Points, in no order, along strands that fork, close into loops and pass close to each other.
Two points are linked if the straight distance between their rows is under 59.8. Some points are linked to none.
j736: [-9 -34 1 -9 5 30 -14 -3 20 13 9 -13 -34 -31 21 13 -17 15 -4 18 -1 0 -21 10]
j272: [-12 -20 -1 17 21 19 11 9 -35 29 -22 -40 -3 -15 16 5 -24 29 10 5 11 -4 8 24]
j918: [6 10 18 -4 -8 12 -11 -32 18 1 2 -7 -14 0 5 12 23 -4 13 9 2 15 -18 -18]
j732: [9 -25 8 -5 -3 -1 11 17 -32 11 2 -13 13 5 0 -5 -8 11 7 -20 -2 2 7 1]
j180: [14 1 -11 0 21 -4 -10 -1 -13 2 9 -5 19 -1 -14 -4 22 2 4 -11 -8 10 10 -2]
j31: [-20 -8 19 -11 -10 12 -1 -2 -1 -11 -10 19 -22 -13 -4 3 10 3 11 -12 -7 -12 -19 -27]
j587: [11 3 7 7 4 10 -33 -25 -5 0 7 6 -10 7 -3 0 26 9 7 -3 12 12 -11 -33]
j91: [-4 -3 -10 10 16 -2 -7 -3 4 3 9 4 0 -7 2 0 -53 15 -15 8 3 15 -2 6]
j503: [12 -4 -19 8 -20 -9 -7 30 -14 3 7 18 34 12 -6 -2 -1 -10 7 -8 6 5 30 -12]
j485: [-1 1 -10 -2 4 0 18 9 18 11 -16 10 13 27 5 -1 -2 -1 7 -11 21 -46 -10 22]
j111: [11 23 2 4 15 -26 13 -12 -10 -22 1 -9 -7 3 -24 -24 45 -8 -13 10 -6 0 -8 -4]
j764: [-13 -14 13 -10 -6 6 6 3 30 -5 -18 -4 -1 20 -12 8 30 -15 10 2 2 -4 3 -20]
j754: [4 -26 -4 9 -20 9 -29 -4 7 4 4 14 -3 15 6 14 -19 11 -6 -9 26 16 2 -25]
j569: [-1 -8 0 0 -42 -3 11 4 -29 -19 -6 8 -16 -1 6 -23 6 11 -16 -14 -1 -19 -16 -7]
j633: [5 22 0 21 5 -14 -27 3 0 -11 15 13 -1 -18 -5 3 28 -2 30 -3 -9 8 -15 3]
j261: [12 -19 -22 12 -27 5 -5 18 -7 3 1 2 18 2 -2 -6 -1 0 -21 -1 13 11 27 -12]
j416: [-5 -22 9 -16 -35 13 -2 -12 11 -2 -11 -9 -31 -8 7 5 27 5 -8 8 4 -7 -21 12]
j983: [-15 29 28 -7 25 -21 30 -7 13 -11 2 -15 -11 6 -4 -1 4 -13 24 1 -34 -3 -15 13]
j119: [-2 -15 3 -15 -26 13 3 -15 25 -1 -23 -13 -12 21 -6 8 35 -5 -5 4 11 -16 -1 0]
j561: [-6 -5 2 -19 3 12 -10 -15 23 7 -7 1 4 15 1 11 -19 -8 -12 -7 -6 18 15 -13]
j538: [1 -33 5 12 14 26 1 21 -40 36 -5 -34 -7 -23 18 0 -9 26 2 9 12 9 14 6]
j436: [2 42 19 2 -8 0 -13 -33 20 -8 6 6 -9 -9 9 23 27 -7 17 9 -17 8 -7 -21]
j623: [-8 16 -4 22 -2 -35 -1 31 16 -9 3 10 0 1 -9 1 -17 -17 2 11 6 19 -2 9]
j603: [2 42 -8 -17 12 5 0 -13 0 -18 4 38 12 14 -4 -9 3 -27 -8 5 -25 -11 16 -17]
j591: [-18 3 -20 -26 2 22 8 -4 17 5 -12 -6 -2 -17 6 2 -30 8 -30 5 -24 -21 14 22]
j473: [-9 -13 15 -15 -4 -3 -4 17 8 2 -6 -2 -2 20 -12 12 20 -10 31 -15 2 -11 -3 -6]
j75: [-9 1 20 22 5 -29 8 16 1 -10 15 1 -17 -1 -7 -2 -18 -9 18 9 1 24 -16 4]
j747: [-8 32 -4 18 -10 -7 -3 -2 19 -16 9 15 -8 -14 17 -1 -39 -2 6 0 -15 -14 -23 32]
j902: [-7 38 15 12 -6 -40 11 -7 2 -13 13 9 -3 0 0 15 -1 -23 1 28 -21 24 12 -23]
j265: [10 18 2 6 -7 -26 18 -1 -29 -25 -5 -6 -12 8 -10 -26 50 -2 -6 -4 -6 -19 -12 1]
j352: [-1 -19 0 -4 -3 16 -7 24 -5 14 1 -7 3 -39 3 5 0 3 -3 6 -15 15 15 4]
j304: [-9 39 2 -8 18 4 -20 -17 19 -17 5 27 6 -7 -5 3 -6 -24 1 6 -20 13 12 -23]
j299: [-6 -37 7 -10 -17 -1 3 27 8 3 0 -13 24 19 -12 7 18 -2 25 -10 7 -3 26 -15]
j993: [0 -31 3 6 11 27 -7 8 -27 20 -10 -14 3 -19 5 -8 -3 28 -7 -3 12 1 9 -25]
j661: [20 32 -14 -7 16 2 -14 -6 2 5 15 7 27 -12 -6 4 11 -13 17 -20 -27 3 11 11]
j660: [8 -24 -15 20 -15 4 -7 26 -8 18 -5 -17 22 -1 4 -1 -6 14 -6 10 28 3 23 5]
j13: [2 36 4 14 -38 -30 14 -8 12 -3 11 7 -12 -2 12 25 0 -18 -1 23 -14 17 -2 -5]
j500: [-14 17 -10 0 39 1 3 26 -8 -1 -14 7 28 -22 -21 -10 3 8 13 -10 -12 -13 20 0]
j262: [-8 -8 0 -12 26 10 6 0 -17 2 -5 4 19 15 -1 -5 -48 9 -9 -9 -4 12 31 -24]
j271: [-23 11 13 3 11 -11 9 28 4 -22 -10 3 -8 -8 -14 -10 33 -6 30 -6 -9 -15 -14 -10]
j509: [12 -9 -5 -2 6 5 -5 -10 -3 -1 -2 -11 6 -2 -9 -12 18 13 -15 -1 12 -5 -3 2]
j526: [-6 -24 3 10 12 5 10 17 -32 11 -4 -17 29 19 -1 -9 -32 14 1 0 12 10 43 -25]
j890: [2 24 -13 7 -32 -19 -12 -3 23 -5 6 21 1 9 3 22 -6 -31 -16 13 -3 14 11 4]
j92: [-19 22 11 -6 -6 4 3 1 29 -12 0 3 -15 -23 4 3 1 -18 1 12 -29 10 -5 10]
j588: [5 30 -14 -24 -12 8 14 -24 -1 -7 -7 16 3 0 2 -11 1 -22 -22 -4 -31 -9 12 4]
j381: [5 -28 12 9 39 2 5 26 -15 17 6 -27 8 -11 -14 -8 6 4 4 10 10 31 13 5]
j562: [-5 -1 -4 -1 32 13 -15 -16 -3 9 8 8 14 -7 3 -2 -55 15 -20 5 -6 25 20 -16]
j121: [8 -41 13 -13 -47 4 10 -13 -3 5 9 -20 -35 1 7 7 26 2 -3 8 0 14 -17 22]
j72: [6 11 -14 -4 19 4 11 -7 -1 9 -8 13 12 4 7 -1 -24 12 -1 -15 20 -46 -15 22]
j957: [7 -14 5 -7 25 19 -22 -19 -16 -3 1 8 7 11 -5 -15 14 14 -5 -3 14 12 5 -44]
j903: [-14 -17 -10 -15 -41 5 21 5 -8 -18 -15 -1 -17 6 2 -13 -1 3 -26 -4 4 -41 -4 4]
j614: [14 6 -2 6 -10 -4 -29 2 12 4 12 8 -4 -12 -7 10 9 -13 14 -11 -3 19 -7 5]
j830: [-6 16 12 -12 -1 -8 17 -7 13 -3 -3 -1 -5 12 -6 5 16 -8 25 -12 -10 -14 -9 14]
j52: [24 -6 -13 -5 19 14 -1 -18 -12 32 -3 -9 25 17 9 11 -6 16 6 -24 12 -18 7 15]
j112: [27 -1 -7 -15 -1 7 8 -31 -9 22 2 -9 14 23 11 2 -4 8 -5 -21 0 -15 -5 36]
j220: [3 15 -13 11 2 -19 -7 26 -1 -6 3 16 16 1 -5 2 -15 -16 7 -6 -3 6 16 2]
j336: [-6 -15 -13 -5 -9 7 10 19 9 6 -16 1 13 12 2 9 -22 5 -4 -10 18 -27 8 3]
j266: [-3 -5 -7 17 6 -6 -18 1 -2 -9 2 22 1 14 -1 3 -34 11 -9 -3 29 10 -3 -15]
j634: [26 13 -18 2 -14 -3 -17 -16 4 -1 -7 0 1 -6 -2 3 24 8 -12 1 16 -11 -10 22]
j837: [4 -25 5 5 32 21 -6 8 8 11 5 -24 -7 -25 -7 -7 9 9 -9 16 10 24 -4 -3]
j787: [22 -34 17 -10 -24 1 2 0 -17 10 21 -22 -19 -3 11 -9 32 -3 4 -4 -3 28 -15 13]
j67: [5 27 -8 25 43 -36 2 -7 -13 -14 6 20 3 35 -14 -5 3 -7 6 16 24 -15 -11 -13]
j148: [-3 2 -21 -6 14 8 6 -9 14 6 -1 -23 3 -21 9 0 -18 14 -25 18 -10 -9 9 42]
j594: [-2 -21 -20 4 8 11 0 2 -9 19 -11 -24 -3 -16 8 13 -25 28 -15 10 6 -13 4 34]
j795: [8 -39 -1 1 17 33 -8 -10 -9 19 -2 -17 -11 -17 8 -12 5 19 -31 20 20 13 3 -18]
j146: [2 -29 -2 22 -14 -1 -11 30 -27 11 11 11 -1 -14 10 -4 -27 24 7 -21 21 1 -6 -3]
j666: [4 -54 23 -13 9 13 23 25 -25 12 6 -19 -7 -5 9 -11 -11 14 11 -12 6 14 -3 0]
j558: [-18 36 20 -7 -6 -8 -2 -14 31 -5 0 19 -3 -9 7 18 7 -18 15 9 -25 -1 -5 -17]
j847: [-8 28 -8 29 -25 -35 2 14 24 -7 -3 14 1 11 4 8 -14 -26 -9 24 17 -1 -3 8]
j432: [16 3 -14 5 10 0 -25 -7 -8 19 4 16 26 12 7 9 -17 8 16 -21 16 4 9 1]
j578: [14 24 -16 4 16 -6 11 -24 4 1 1 -5 5 4 7 -19 -17 7 -14 -2 8 -31 -18 31]
j620: [-4 -26 4 -6 -20 15 -14 12 3 1 4 7 15 26 -7 6 -4 -3 14 -13 11 5 17 -36]
j167: [-26 2 21 -13 8 2 8 13 0 -26 -9 15 -16 3 -16 -12 19 -5 5 0 -5 -8 -6 -32]
j967: [-15 -18 -7 -22 -17 26 3 3 -5 9 -14 6 5 4 3 10 -21 15 -8 -17 -1 -18 13 -15]
j924: [7 -44 24 -13 -9 7 21 2 -31 4 11 -15 -29 -2 13 -11 6 8 1 -14 -7 19 -13 13]
j691: [-2 28 -8 16 15 -23 6 3 -2 -32 -6 13 -4 11 -21 -13 36 -23 -14 27 1 -6 3 -17]
j576: [20 45 -11 3 7 -9 0 -8 -3 -5 15 8 17 -21 0 -4 21 -14 15 -12 -26 -13 -9 32]
j128: [10 25 -13 26 10 -29 -10 7 -10 -12 -2 23 6 18 -13 -6 18 -14 -2 17 24 -10 -5 -13]
j115: [22 24 2 -7 16 5 19 -39 2 9 10 0 5 26 10 -9 3 -2 10 -8 2 -25 -19 27]
j380: [6 7 13 -9 -30 -12 19 -6 -36 -17 -2 1 -23 -7 4 -28 38 4 -10 -16 -12 -15 -23 -5]
j123: [15 12 -9 18 -27 -7 -6 -15 23 -8 -4 -8 -12 -7 -1 6 25 -4 -9 20 20 3 -14 12]
j406: [-21 -19 7 -18 -19 20 8 -2 0 -11 -16 12 -11 6 0 -2 -7 -1 -12 -12 0 -16 -4 -18]
j141: [-27 0 3 8 -17 -36 31 -4 16 -16 -3 -12 -25 14 10 -3 -23 -11 -22 32 -5 -6 -15 33]
j876: [-17 6 -10 -6 -5 18 -14 -8 40 -8 9 2 -8 -26 10 7 -28 -7 -17 18 -19 8 -1 16]
j681: [13 4 0 4 6 2 -16 -12 10 13 14 0 4 6 4 15 -15 3 19 -13 3 24 -7 11]
j138: [12 -34 1 -10 -11 11 -1 12 -18 27 -6 -23 21 5 6 14 3 16 13 -9 12 2 19 7]
j212: [3 3 6 -3 20 -4 -15 -24 25 12 4 -13 10 25 0 20 -10 -7 7 -2 1 26 0 1]
j291: [-13 -16 12 -18 4 15 2 15 15 7 -1 -1 -2 -14 -5 5 -11 -9 5 -7 -10 22 6 -8]
j727: [-2 14 -25 -15 -10 3 19 -2 -4 -9 -9 5 7 -8 2 -13 -19 -6 -47 3 -16 -21 11 15]
j658: [-9 21 -3 12 24 -17 -10 24 -17 -19 14 16 1 -10 -22 -10 35 -4 29 -11 -13 -1 -12 -13]
j25: [-18 22 30 14 24 -28 14 -5 16 -17 7 -5 -18 -13 0 -3 -5 -5 21 20 -7 10 -26 3]

A tip is a point with one link. Name the tips that can be reached along the links from each point below, in the order of the rows.
j830: j902, j526
j31: j352, j67
j594: j381, j957, j876
j509: j576, j123

A fork is a point with three links, a tip a point with one. Leave the first point through the second and follow the links. Name the first fork or tip that comes.
j727, j591: j381
j67, j128: j406
j732, j666: j473
j406, j903: j67
j299, j620: j526
j764, j119: j623
j272, j594: j558

A piece is all that can be reached along the links. How many separate loops has the piece of each point below (a circle has one, a figure eight two, a Y none), and how many tips (points with one link)?
j623: loops 1, tips 2
j576: loops 0, tips 2
j538: loops 0, tips 3
j485: loops 1, tips 2
